Points on a hilly landscape, in no order, each with its height.
A climber steps from a point to the highest of its 2 nearest points, and stops where none of them is higher. Distance is the straight distance between rows; heights are no part of it.
j348 h=1.59: [-28 -30  27  10  14 -21  14  16  -5   7   8  20 -10  16  -9 -26  27   5
 -30  -8 -19  -5]
j117 h=2.48: [ -9  16  12  10   6 -38 -15   5  17 -13  26  11   9 -13  21   6   4  29
  27  13 -22   3]
j17 h=3.91: [-16 -26 -18  45   2  15  -4  22  -7 -11  -6 -28   4 -22   6 -40  -5 -30
 -25 -22  19  29]
j699 h=3.45: [ 18   5  10  -1  -6  12 -11  18 -26  16 -16 -16  12  -3   1  12  -5  13
   1  -8  11 -21]
j615 h=4.81: [ -2  33  -5  26  14   5  -3   0 -25  -2  22  -4 -25 -20   4  25  -5  14
  14  -4  -5 -33]
j130 h=2.01: [-19  -8 -33 -35  24   9  31 -32 -13   2 -15  17  12  25  -5  -1  21 -14
 -11  -2   4 -16]
j360 h=2.10: [ 33 -23  -7   5  12   7  -7  22   0  -9  -3 -11   3 -10 -25  -2  18 -11
 -26 -50  22  16]
j384 h=3.04: [ -6  16  -8  26 -20  18  20   1  49   2  20  13   8  14 -26 -23 -10 -14
 -16   2  30 -19]
j799 h=2.93: [  8   0  13  -2  15   9 -17  27 -12  22  21  -4 -26  -9 -38   1 -35 -29
   7   0   8  -4]
j402 h=2.72: [  5   9   3   1 -11  12 -26  11 -23  19  13 -22 -25  11 -19  32 -37 -38
  -3   8  16   1]
j537 h=2.68: [ 19  12   0 -17  -8 -28  16 -21 -10   6 -20   5   0  30   9  14  -6  40
   0   1 -27  14]
j670 h=3.89: [ -5  -3 -10  22  18  -9 -20   6 -13 -11   9 -26 -11 -59  36 -19   5 -16
  -1   0  -1   8]
j74 h=2.00: [ 20 -16 -16   9  -7  17  15   2  23   3  -3  28  16   9 -59 -30   2   2
 -11 -32  26   0]
j263 h=1.79: [ -3 -34 -30   0  27 -19  26 -10  13  13 -17   1  10  10 -13 -33  23   5
 -32   9 -12  13]
j701 h=1.60: [ 33   1   1 -41  12   4  16  17   6  -3 -18 -53  -9 -24  38 -28  24   3
 -25   0   8  22]
j326 h=4.30: [ -7  16  -1  -7   1  -4 -16  41   1 -10  43  24 -26 -27 -24  27  -4   6
  27  21  -7 -43]
j707 h=3.86: [ -5   9  12   8  31 -34  -4 -16  10 -16  11  14   6  12 -47  -7  17 -10
   3  -5  17  12]
j246 h=4.75: [  2   6   3   8 -35  23  -7  13 -26  22  -1   1 -14 -18   5  19 -11  13
   7  15 -41  -9]
j519 h=4.26: [ -3  37 -18   6  -5 -13   2   5 -41  -3 -10   1  13 -11  17   8  -2  51
  14   5   3 -26]
j564 h=2.89: [ 10   9  28 -43 -15 -16  14 -13 -14  -3  -4   7   5  32  -1  26  22  21
   3  12 -28  18]
j999 h=3.74: [ 23 -15  -4   7  -4  26   4 -14 -28   6 -24   1  24  31  19  19  -1   1
  -1  20 -20  -8]
j953 h=1.98: [ -7 -12  -2   6 -10 -16 -18  -7 -42  -7   7   0  14  14  24   7 -13  42
  10  48 -50   7]
j902 h=1.39: [ 19 -20  14 -20   0  25  -2   4 -30   7 -30 -24  -7 -17  50 -30   4 -19
 -19   2 -14  26]
j469 h=2.97: [ -2  16 -10  24 -15  24  22 -30  42 -31  13  14  20  15 -28 -12  -1 -28
 -19 -25  34   2]
j414 h=5.03: [  2   3 -36  18 -12   9   7 -29  36   6   6  -9   7   2  22   1   3  14
 -20   0 -10   9]
j535 h=2.80: [-10 -23  -5  -2  26 -29 -33 -26 -15 -18  15  11  21 -12   4   6  20  29
  39   1 -16   9]
j646 h=2.70: [-25   2   5   4  14  -3  -1  -4  -9  16   2  -5  14  32  15   3  12 -27
 -14  47 -15  -6]
j23 h=2.86: [  4   5 -18  28   1   7  16  -2  34 -25  -3 -16   4  12 -21  -4   4 -27
 -26 -27  26  33]
j772 h=2.55: [ 22  20  18   8 -29   3  -2  -7  38  26 -15  14  -9  28 -29   5 -35 -15
  -4   4  -1  10]
j989 h=0.70: [ -3  17 -27  10   7  -8  -2 -16   0   6  -1 -36 -10 -27  21   5  -7   7
  18  -6   7  -4]
j715 h=3.63: [  3  -1  10  17   5  11 -31  21 -21  -4  18 -36 -11 -16  27  16   0 -33
   8  10  23   4]
j29 h=4.48: [ 18  35   5   6  30 -14  -7 -10 -43 -24  15 -11  -6  -2 -11  35  -2  28
  16  12  12 -25]
j620 h=2.38: [-17 -29  -4  14   3  12 -10 -17 -23   2 -29  24  44  -8  12 -31   7  10
  11 -27  13  -2]
j621 h=2.92: [ -6  20   4 -11  13 -16  -7   7  -5 -44  20  -3   8  -9  21  35  49   7
  24   3   6 -19]
j711 h=0.25: [-13  -7  -3  17  -6  -7 -29  -7  21 -27  13 -24  16 -32  44  13  28   8
  25  19   5  14]
j780 h=3.00: [ -1 -35  23   2  13 -22 -27  -1 -13 -19  10   5  24 -16  -2  10  37  -7
  30   2   2  31]
j801 h=1.81: [ 24 -13   9  29 -13  12 -22  -4   2  16  22  27  -1   7 -13  13  -6  30
   9  23 -30 -15]
j626 h=0.97: [  3  -7 -20  -1 -15  -2  -8  -9  41   1   7   0  36   8 -19   7  21  40
   1  10   6   1]
j158 h=3.01: [ 10  -4  -5   0   6   1  13  -9   6 -10 -55 -24   1  14   8  -6 -29 -38
  -7 -22   9  34]
j939 h=4.08: [ 26   2   4   4   8 -13   0  34  18 -24   9 -15   9 -27   7   1  44  16
 -16  -4  24   2]
j697 h=1.71: [ 27  -3  14   9   5   2 -28  18   6  -2  37  30  -5 -20 -17  14   0  33
  21 -13 -20 -27]
j573 h=2.25: [  2   8   9  -4   6 -16  -9   4  39 -46  66  39  -6  -6  -7  15   6  17
  43  20 -19 -21]
j32 h=2.88: [-11   1  17  27  11 -15   4 -33  12 -36  48  42  27  17 -24 -35   2  31
   2   1 -11   6]
j508 h=3.56: [  6  -7 -35 -10  11  -8   8   3 -19  22  -9 -18  16 -15  12 -16  17  22
  -2  17  -1 -21]
j59 h=2.61: [ -5   5  -8  -3  -7  34  -2  -7 -40  38  -8  22   4   6 -19  -8 -37  14
  27  18   0 -24]
j878 h=2.41: [  9 -31   9   2 -22  20 -10  17 -10 -17 -33  -8  16  -2  -8 -26 -10 -27
 -18 -54  20  39]
j714 h=2.66: [ -7  25  19  -2 -12 -38 -15  -5  -8 -27  26  16  30  13   3   3  -9  55
  35  15 -12  -1]
j893 h=1.97: [-20  -7   7 -14 -11  26   3  10  12   9   5  -8   0  17 -24   0 -36 -53
  -3 -11  39   2]
j829 h=2.94: [ -8   3  -4   5   0  19 -22 -13 -15  -8  33  33  35   9  -7   4  -5  20
  34  43  -2 -32]
j717 h=2.17: [ -9 -11  16  -5  -2 -14 -14  -8  26  -2  50  45  -2   4 -11   6   4  27
  23  27 -27 -12]
j549 h=4.71: [ 17   2   1 -23 -18   8  10  20 -12  19 -20 -20 -19  23  17  12   6  13
 -25  28 -22   6]
j751 h=2.79: [  5  13   1  27   4  -1  -2  -8 -25  22 -12  26   0  15 -21 -26 -36  18
  11  24   3 -27]
j753 h=5.50: [-25 -10  17  11 -13  21 -17   2   2 -10  25  23  11  -1   6  -4  -2 -23
  20 -10  20 -22]
j470 h=5.29: [ 13  13  15  -3 -33  14  10  16 -18  24 -13  14  -9  43  21  14 -16  -2
 -14  32 -37 -18]
j293 h=2.65: [-10  40  49 -15  -8 -10   4 -23   4 -11  19  33 -22  22 -24  12   0  -4
  13  14 -22 -10]
j397 h=4.03: [ 11 -29 -29   2  -2  23  14 -12   0  10 -28 -19  22  26  12   0  -5 -20
 -18   9  -2   6]
j696 h=4.79: [-26 -15  -6 -16  12 -13   7  25  -1   1  -7  -2  -4 -26  -6 -10  27  -2
  -9 -10   4 -18]
j438 h=1.61: [ 26 -26  19 -25   4  13   2  27 -29  30 -29 -20 -35 -15  22 -20 -26 -25
 -14   5 -21  12]
j534 h=2.67: [-16 -21  -6  -6 -20  14  13   6  -2 -13 -22   6   4  -2 -17 -47   8 -24
 -20 -65   3  58]
j889 h=1.80: [-14 -22  23  -9  -3   6 -14   7  19   8  15  12   8   4 -24   0  10 -33
 -15  11  -8  -5]
j370 h=1.62: [  8 -18   9   3   1  -6 -24  37  18 -13  11  36  18 -44  -4  10  16  34
  22 -11  -6 -30]
j55 h=3.84: [-10  24  -5  28  -7 -10  10 -20 -18  -5   1  20  22   5  18 -12 -25  38
  19  -1 -12 -27]
j118 h=3.64: [-11   5  15  27  15 -19   6  12  -6  10   6 -27 -29 -42  39 -17 -10 -38
 -11 -13   8  11]
j39 h=2.09: [-10 -27 -12 -13 -13  27  -3  13  11   1  18  -4  16  -7 -24   1 -22 -55
 -11 -40  63   5]
j666 h=3.11: [  6  11  23   5  15 -22   2  19 -12  28 -10  -4 -24   0 -22   1 -27  -9
 -10   1  14 -15]
j180 h=1.68: [-24 -30  -4  20   0  -8  16   5  13  -3  -5  19  24  15 -13 -37  21 -10
 -35 -13 -12   5]
j912 h=2.69: [  8   0  12   4  -3  20   1 -39  38 -23  26  37  -3  25 -26   0  12   4
  13 -13 -13   8]
j473 h=2.24: [  3  21   5 -10 -15  20 -11 -24  -7  -3 -12 -21 -17   9  20  24 -18 -33
   4  -2   5  29]
j595 h=2.57: [-18 -31 -19   9  17  -9 -10 -22 -15 -11 -13   4  30 -18  27 -11  29  21
  15  -7  -8  12]
j93 h=0.38: [ -1   6   0  22  42 -29 -10 -27  -8 -27  20 -20  -1  -4  21  14   7   1
   5   6  14   7]
j147 h=5.12: [-16  17  15  22  23  -1  -1 -25 -33 -14   7   9  -4 -17  -1   9   1  11
  20 -23   5 -24]
j113 h=2.82: [-25  -3  -7   8   2   5 -13   2 -10  -5  19   0  19  17  -3  16   7  -1
  11  53   2 -29]
j593 h=0.59: [ 16  20 -35  12  15 -21   5 -21  21   0   0 -50  10 -21  15   1   6  17
 -10  23  27   9]
j98 h=4.17: [-18 -14 -15  15 -18  21 -25   3  -3  28  20  18   3 -19  24   4 -17   6
  17  27 -33 -15]
j444 h=2.11: [-30   7 -17 -30   9  32  33 -19   0  -2   9  27  -4   6  -7   6  24 -12
  10  -9  19 -34]
j220 h=3.42: [  6   0 -21 -16   1   5   6  -9 -39   9 -21 -18  12  12  28  14   9  19
   7  25  -3  -6]
j171 h=2.08: [ 13   2  -6   9  -1 -10  -6  -7  -1  11  15  -4 -27   2   8  12  -7 -10
 -11  16 -40  15]
j820 h=1.01: [  7 -29 -24  -4  -2  24  -4  -5  -8  15 -30 -33   4 -49  37 -46  -8   2
  -5 -14  15  27]
j877 h=1.46: [-28 -15 -14 -16  11 -42 -13  26  29 -41  29  24   6 -40  29   3  24  10
  31  24  -9 -17]
j289 h=4.20: [ -9  -5 -30  25   6  -7  -1  17   7 -22   8 -22  -7 -58  25 -31  21 -10
 -10 -36   5  23]
j729 h=2.35: [ -8 -10 -26  30  31 -26  -9 -10  54 -45  59  17  22   9 -14   9  11  20
  16  27  -4 -13]
j427 h=2.31: [ -7  21   3  21  11 -31  -1 -14  58 -32  60   9   1   7  -3  21  10  24
  13  25 -26 -11]
j859 h=2.29: [  1  14  12 -25 -46  37   1  21   5  24  -2   1 -18  31 -24  20 -31 -16
 -14   6  -9 -25]
j359 h=2.56: [ 10 -14  -3 -34  11  -5  14   8 -13  11 -54 -11 -17   9 -34  -8 -18 -32
  -3 -39  36  17]
j241 h=3.39: [-10  11  18   7   8   8   9 -23 -17  -3 -11  13   7  25   7 -10  -9  -4
   2   1  -1  -1]
j922 h=2.13: [ 17  31  24 -24 -44   0   8  22 -17  20 -12  12 -23  28 -42  17 -23  -4
 -14  27  -5 -14]
j377 h=4.09: [  2   4 -19  -5  -3  10  32   4  10  36 -37  -8 -37  22  -4   2 -54 -35
 -31   7  -5 -15]
j46 h=4.34: [ 12 -18 -38   6   4  23  26  -5  30  29 -18  -8 -11  32  -7   2 -29 -19
 -23  -3  -2  -9]
j199 h=3.65: [  5  -3 -17  33  -7   7   9  15   8   7 -22 -27  17 -26  21 -48  -7  -5
 -37 -22  15   6]
j698 h=2.77: [ 14 -19 -10 -17   1  12   3 -16 -11  21 -42 -10  -4  13 -20  -2 -40 -38
   5 -14  17  26]
j490 h=2.37: [-10   9  15 -36  -7   4  10  -2  -5   2 -33  13  -1   6 -39  -1 -17 -15
  10 -46  48  -3]
j56 h=2.18: [-28  11 -10 -18 -11  15  29 -10  -1  30 -37  32 -20  18   0 -16 -40 -10
   2 -12  -9 -17]
j735 h=3.20: [  6  -2  28 -16 -15  -1 -14  37   8 -30   1 -20   3 -25  46   1  35 -28
  11  -5   9  12]
j961 h=4.51: [-22  -4   2 -16  13  -7   4  39   2  15  24   8 -15 -20 -13  18  25   8
   8  17  -6 -38]
j539 h=1.96: [ 49 -20  14   7   4  -6   8  20  15   0 -23 -16 -17  -4  -5 -11  11  -1
 -31 -33 -10  27]
j116 h=1.08: [ 25 -20 -28 -17  -4 -14  -6   1  28   4  -3  -2  35   0  -8 -16  23  32
 -24  -9   5  26]
j6 h=1.78: [ 26  -3  17 -36 -13  -1   3  19   9  24 -22   8  17  12 -35  -5   4  34
  -2 -19   7 -13]
j463 h=1.22: [ 18 -20 -15   4 -31  -5 -10  11  47  21  -9 -14  22 -18 -15 -18  -1  18
 -19  -2   9  29]
j153 h=5.71: [-22  -5   0  10  13  21  -7 -20   1 -28  14  39   7 -10 -12  -8   5 -10
  44 -29  27 -24]
j767 h=0.86: [ 19  28 -18 -10  -1 -13   0 -35  -9  12 -11 -38 -36 -21  35   4 -10   1
  14   2 -11  27]
j603 h=3.98: [ 32  16   4  14  14  -6 -14  24 -33  -7  11 -31 -11 -20  18  16   4   8
   9  18  -1   2]
j251 h=1.70: [ 30  -5  -7  -8   7 -12  23  17  27  22  -7 -28  -1   1   4  -7  25  39
 -41   4 -17  10]
j364 h=2.59: [ -3   6 -10  -7   4   7  15  -1  -3   4 -15  -7 -46 -16  -1  -3 -34 -30
  -7 -60  14   6]
j85 h=2.21: [-26   4  -6 -41   0  17  12  -2  -1   7 -13   7  10  -9  -7  -2   6  -9
  14 -37  32 -22]
j90 h=3.05: [-10  -4 -14  28  12  12  -9 -18  15   7  35  21  13  14 -31 -17 -19   7
   8  39  14 -19]
j69 h=1.36: [ 29   4  11 -44 -21  24  -9   3 -31   9 -53 -29 -11   9 -11  14 -23 -10
  11 -13   0  19]
j417 h=2.78: [ 19  -9  -5  17   3  -7  -2 -47  23 -25  20  39  28  34 -29 -12   6  34
   7   2 -20  16]
j700 h=4.01: [ 20   3  12   7  31  -5   2 -34   0 -34  19  11  11  13 -25   5  13  21
  16 -12   9   6]
j405 h=3.22: [-13   2  20  -2  10 -21  20  -7  -3  -9 -38  -5   3  19  -6 -11  -3 -24
 -13 -21  10  11]
j216 h=2.22: [-10 -26  -7  -4 -25  27  -9   9  10 -16   3  10  25   0 -29 -21  -2 -37
 -20 -49  40  28]
j804 h=5.57: [ -7  25 -10  21 -29   7  -3 -19   9  16  12   1   3   1  27  16  -5  30
   9   0 -16   4]
j391 h=1.54: [ -3 -16  -7  -8  -8 -18 -23  23  23 -35  29  35  11 -17  20  16  30  31
  35   5 -17 -24]
j408 h=4.19: [-20 -27 -32  10   4  -4  15  15 -13 -11 -25 -15   5 -18  -2 -45  13 -30
 -41 -31  25  36]
j209 h=0.45: [ -7   7 -20  -1  47 -22   9 -25  -4 -12  16  -7  -7 -16  21  -4  19  21
 -15 -12  -6   7]
j932 h=3.15: [ 10 -19   1  -2  -4  27   5  26  -5  21  -2 -18 -13   4   2  11 -14 -17
 -18 -25   6 -10]
j418 h=1.57: [ 13  10   1 -21   0 -33  12  12  32  27  -2  -3   2 -21   9  -7   7  35
  -5   7  -9  23]
j186 h=1.69: [-13 -33   4  11  -3 -17 -16  27  14  27   5  -6  -6  -3 -17 -26  -7 -22
 -12   6   1   4]
j578 h=2.43: [-29  18  25 -26 -26   4   8 -11 -11  22  -7   8 -33  27   1  13 -19 -26
   0  23 -24   6]
j258 h=2.50: [  0   9 -13 -16   0   4   0  -4   6  13  -6 -33 -41   9  -8  28 -34 -45
  -5 -11   9  12]
j302 h=2.16: [-23  27  15  13 -13 -20   9 -20   6  12  -7  16  -4  23 -11   0 -36   4
  16  37   1  15]
j664 h=4.41: [ -1  27 -18  14   6  -8 -11  33 -34 -23  16   3  -3 -32  22  26   8  39
  25   8 -14 -39]
j139 h=2.36: [-17  24   0  -6   1  23  19  -7 -11  13 -14  20 -32  -2  -7 -18 -37 -16
   3 -43   7 -21]
j555 h=2.05: [-18   1   6 -10  -8 -17 -13  -6 -19  -2  34  32   8   1   2   0 -12  39
  18  42 -45   0]
j201 h=2.28: [  4  14  18   2 -12 -20 -10   2   8  13  31  -6 -24 -18  20  16   9  20
   4  15 -46  -1]
j616 h=3.03: [-12 -10  20   0 -10  10 -10   5   2 -42  10 -11  17 -11  35  22  47  -6
   1 -12   3  -5]
j742 h=1.83: [ 49  -4  -5   3  10 -23  21   3  17   5 -29 -26  -7 -17  25 -18  12  20
 -26 -16 -24  31]
j499 h=2.44: [ 11 -29   7  12  24 -16  -3  -7 -12  -6 -11 -11   6  15   1 -17  17 -24
 -24   6  -5  34]
j410 h=3.57: [ -6 -46 -37  43   6  17  -3  13 -13   7   2  -4   2  -7 -28 -37 -25 -20
 -28 -28   3  18]
j741 h=4.22: [ 13  24  -3   2  31 -26  10 -21 -14  -9  10  -6  -5  13 -17  14  -4  46
  11   0  12  -1]
j991 h=1.56: [  5  11  20 -37 -35  25   6  10 -39   6 -45   8   0  23 -13   7 -10   2
  10  -5  -7  -9]
j404 h=0.18: [-16  -7 -14  -3 -12 -16 -34  32  47 -35  14 -28  27 -32  35  12  44   4
   9  20  25  -1]
j832 h=2.27: [-19  12   8   5 -24   2   4 -22  10  21 -28   9  -7  35   6   2 -26 -21
  -3  30 -25  21]
j288 h=2.30: [ 17  -6  31   6  28 -45   1  -1   9  -5 -25  -2 -11  26 -12 -10  -3 -16
 -22  23 -10  25]
j521 h=2.42: [-15 -18 -39  18  42 -13  -1 -31  21 -24  47  21  18  -6   7   9  28  14
   6  21 -13  -2]
j273 h=2.19: [  5  29  22  16  17 -32   4 -19   7  -2 -17  17 -17  37 -17   3 -32 -13
  -1  14 -20  28]
j496 h=0.52: [-17  11 -46   2  25 -39  24 -22   9  -3   4 -28  14 -19  12  -6  24  17
 -19  11  11   2]
j844 h=0.32: [-16  18  -4  38   2 -10 -18 -13 -13 -20  11 -17  20 -12  37  12   9   5
  14  10  21   8]
j806 h=2.87: [  0  -9   2 -40 -18  24  16  24   2  17 -14 -17 -28 -14   6   3 -25 -24
 -21 -47  25  -7]
j299 h=2.07: [ 27   5   6  15 -12   3   5   1  32  -8 -11  17  35   7 -34 -23   8  31
  -6 -33  14  -7]
j311 h=3.26: [-17 -49 -42  20   1  32   2  -6   2   7   2  26  -2  -8 -29 -20  -5   1
 -17 -34  -3   6]
j136 h=3.28: [  0  -7  33  26   4  -3  -3  35   1  29 -16   8   5  -8 -20 -24 -31 -13
 -11 -23  29 -19]
j669 h=1.99: [ 13  48  24 -29 -18  -3   9  19 -35 -11   2  -1 -10  38 -33  41 -11   3
 -11  37 -14 -12]
j769 h=3.50: [-45  -1   0   2  25 -24   2  -4 -19  13  17  25 -10 -19  22  -9   5  -2
   0   6 -22 -18]
j333 h=2.47: [ -4   9  -7 -17  16 -42   9 -42 -28  -1 -11  -3  -6  41  -8  12 -12  35
   6  32 -19  30]
j915 h=1.02: [ 15  21  19 -23   8  -5   9 -10 -28   5 -17 -40 -39 -12  28  15   8  -7
   3   5 -15  21]
j948 h=2.32: [  3 -21  -4  14  25  -1  -8  -1  -9 -19   8  -5  27  12 -14   7  36 -17
 -17   6   0   3]
j250 h=2.20: [ 13  -7   2   4   0  27 -15  -9  -3  -9 -23  16  27   2  -9 -13   1  25
   5 -39  25 -10]
j151 h=1.18: [ 36   0  11 -36 -12  13   1  -7 -49  13 -16 -29 -35   0   7  37  -9 -14
   2  -4 -13  18]
j358 h=1.94: [ 21  -1 -13  33  -1  21 -15 -15  10  14   0   8 -11  19   1  17 -17   0
  -7   5 -20  -8]
j864 h=1.89: [ 15  22  19 -12 -11  18  13   5  -4  -3 -25 -44  -6   4  51   1  16 -16
 -13   7  17  20]
j65 h=2.71: [ 14   3  -6  12 -23  17   0  -8  33   9   0 -11   3  13 -32   1 -24 -14
 -15 -27  13  23]
j901 h=2.98: [-14 -20 -45  16 -12  16   7  -2   1  -9 -10  22   2 -20 -30 -29  13 -14
 -21 -53   9  36]
j914 h=1.93: [  7 -22  -3  -1  29 -10  -4   0  -3  23   4  -7 -43  -7  -3  18 -14 -24
 -19 -15 -26   9]
j76 h=1.90: [ 13 -22   4 -18   6   9   0  12   7   5  -9  27   4   5 -48  -4  15   5
  -2 -34   4 -10]
j381 h=2.49: [-20 -20 -17  33  26 -11  -7  -9  28 -11  42  -1   0  -4   3   6  12 -12
 -11  15  -6  -1]
j300 h=3.73: [-15   3  15  33  19 -27  -3  13   7 -19   5   2  -4  -7 -19 -17   9 -14
  -6 -11  23   2]
j679 h=3.14: [ -5  14   9  18  -2  23  11  -6  13   9  25  30 -12  10 -17 -14 -28 -11
  -4  16  17 -41]
j182 h=1.91: [-14 -25 -18 -25  11 -14  28 -23  -2   4 -22   5  22  29   6 -10  20   2
 -19  23  -9   5]
j305 h=2.73: [ -5  21  24 -10  -2  -2   6 -10  13 -16  34  12  -1  23  -6  29  11   9
  16  15  -1 -21]
j342 h=3.78: [-24 -19   2   2   4   5  -5   2 -20  25  -3   7  -2 -16  34 -11  -1   7
   8  16 -27  -6]
j808 h=2.54: [ -8  23  26 -13 -11  16  12 -14 -10   9   7  36 -30  29 -30   6 -25 -23
  14  20 -13 -18]
j653 h=2.23: [ 23 -26   1   9   5   9   1  24  10 -21   5 -25  21   6 -28  20  42 -14
 -29 -15  13  10]
j108 h=2.02: [ -7 -17  14 -14 -15   1   6  -7  -8  30 -44  28 -16  14   8  -8 -32  -2
  14 -24 -16  13]
j505 h=3.44: [  8   1   7  29  -7  -3   9  24  16  27 -31  -2  24   0  -2 -25 -16   2
 -28  -1  16  -4]
j565 h=6.40: [ -2  28  10   1 -45  17  -1  -5   7   9  -6  14 -19   5  18  11 -17   3
  16 -31 -19   9]
j276 h=3.40: [ 19  -4  34  10   7   5 -12   9  -1 -18   2 -46   2 -20  21  -2  31 -33
  -3  -2  21  18]
j908 h=3.60: [ -9   0  23  43  27 -10   1  24  -9  -6  10 -13 -13 -29  14   3  15 -25
   8 -18  12 -13]
j165 h=2.96: [ -9   1  -5  47  -2   5  -8 -19  25 -15  33  38  29   0 -12 -27  -6  13
  15   1   2 -18]
j956 h=4.66: [ -4 -21 -55   7   5  17  17 -11  32  20   5 -13 -11  -9   0  12   1 -13
 -34  -1   0   7]
j952 h=2.06: [-10  27  18 -10 -26   0  -9 -12   3  -9  -8 -25  -8   7  46  12  10 -24
   1  27   2  17]
j874 h=3.92: [ 15  20  12   9  -2   3   9  34  29  -5   7 -21   7  -5  -2  10  21   2
 -18  -6  16 -26]
j234 h=5.43: [-20  16  13 -16  22   4   3 -27 -29 -11   3  27  -7 -14 -15  -4 -12 -12
  27 -22  22  -4]
j375 h=1.40: [ 12   9 -10  -8 -30  -9 -17  12  41  27  -9 -20  10 -21   3   4   7  34
  17   8  -6  31]
j691 h=2.26: [  9  15  -6  10  11 -34 -14 -24 -14  -5  18  -9  12  -1  25   3  -9  45
  11  27 -38  12]
j942 h=1.87: [ 12  41  26 -31 -12  13   5  -5 -34  -7  -5  -6 -20  27  -9  43  -4  -6
  -2  -5  -8  -6]
j88 h=3.71: [ 28   3  20   4  -5  12  -9  32   4  22  -7 -33  -1  -7  22  27  10   0
 -16  11  -3 -31]
j738 h=1.88: [ -3 -14   9 -16  -7  16   5  18  16  18  -3  -5   0  26 -19   3  -4 -48
 -15  23  18 -14]
j274 h=3.21: [-26  10  -2  -8  -2  29  17   4  -5   9  29  40   2   7 -22 -12 -17  -3
  19  44  12 -51]
j281 h=1.82: [ 15 -30  11 -21 -10  10  -3  23 -21  31 -56   0 -27  22  -2 -14 -33 -16
   7  -3 -18   6]
j668 h=2.58: [-13 -15   1  13  18 -26   1 -20  19   1  15  -8   6  28   4   1  11  -2
 -25  37 -11  10]
j736 h=1.19: [ 12 -37 -15   6  14  22   8 -11 -28  -4 -33 -30   5 -21  40 -45  12 -27
 -17  -6   6  44]
j237 h=3.10: [-15  14  24 -34 -24  -3  -7  -6 -27  -9 -10  16  21  12  12  20  21  22
  20  12  -5   2]
j20 h=3.77: [-11  30  -3 -14 -26  35   0  -5   8 -11  31  21 -31 -10  -4  26  -5 -10
  26   7 -18 -29]
j987 h=2.83: [-12   6  18  15   0 -12 -20 -25 -11 -20  35  18  34   8   1  -6 -18  17
  48  24   6  -1]
j497 h=4.50: [-11 -21 -15   7  12 -24   8  26  15   1  -4 -11  -8 -37   1 -43  21 -20
 -24 -16  16  12]
j3 h=3.85: [ -9   4  -1  -6  18 -25  15   0 -36  14 -13  -7   7 -18  -1  -8  -1  42
   6   3   1 -16]
j271 h=0.13: [-12  -3 -26   7 -16  -8  -9  28  54 -43  15  -2  10 -34  27   7  50   3
  -1 -15   8   8]
j819 h=3.61: [ -8  16 -15  20  -9  21  15 -34  -4   0 -12  33  23  38   9 -17 -27  16
  16   5  -2 -23]
j529 h=2.95: [ -4  -4   3  17  27 -12  -6   9 -32  28  -3   8  -8  15 -41   3 -27   0
   9  21   6 -32]
j2 h=3.19: [ 23 -14  40  -6   6 -13 -32  -3 -25  -6  -3 -20   4 -11  20   3  31 -15
  10  -1  -1  35]
j291 h=5.53: [ 15  28  12   3 -36  29 -20  14  -6  15 -10  -6 -25  -9  18  15 -40  -3
  -2  -2 -11  -3]
j583 h=4.72: [ 11  -5  -2 -46  -7   6  17  20   4  48 -10 -20 -25   2  12  12  -4  -9
 -21   8 -10   0]
j997 h=2.45: [  8  31  11 -26 -29  27  18  -2  22  17 -20  18 -25  37 -14  19 -37 -14
  -3  -6  -7   5]
j766 h=3.43: [-17  14   9 -16 -21  19   4 -18 -32 -17  -6  19  29  25  19  13   4  45
  34 -15 -11 -19]
j872 h=1.73: [  1  14  15 -31  -1  15  23   3 -26  -6 -35  -1  -4  27   7  25  -3  -2
  -5 -31   1 -12]
j855 h=2.81: [ -5  25  10  -2  -1  -8 -17  -1   5 -43  34  12  14   1   4  28  11  21
  45  17  15 -31]
j571 h=5.13: [-13 -16  -9 -44  20 -15  23  12   8  30  -8 -12 -19 -11  -5   2  24   1
 -10  10  -5  -4]
j673 h=4.04: [-17  23   3 -28 -12   0 -10  12 -22  -9  34  30 -40 -19 -13  26 -10   9
  45  10  -8 -20]
j498 h=0.07: [  0 -11 -44  -4   2  -2  -5 -13  25 -38  12 -20   9 -28  25  22  53  13
  -3 -13   5  18]
j422 h=1.75: [ 17  17  22 -34   2 -10   7  31  -2   7 -37 -60  -9 -16  25  -9  16 -11
 -18  24  16  11]
j53 h=3.33: [-50   4  -2  -8  -1   2  12  -7  -3  16  12  28  -3  -7   7 -20   8 -10
  10  31   7 -36]
j557 h=0.87: [ 18  -5   1 -18  -6   6 -10  -2  27   3 -14 -21  26   8 -19  14  13   9
   7  10  25  11]
j849 h=4.36: [ 31  13   8  12   5  -3 -14  30  -1 -20  12 -41  -7 -54  29   2  20  19
   5  -1  12   9]

For each start below, name the point where the climber stops.
j736 -> j849
j496 -> j565
j557 -> j499
j626 -> j499
j997 -> j565

Call two points neighbours if one is among the 2 nearest of the other. Go from one point of each pair to the other, from neighbour to neighbour, staying as high as possible. Name the lowest point that can't be avoided.
j499 and j666 -> j302
j849 and j571 -> j305
j571 and j470 -> j549
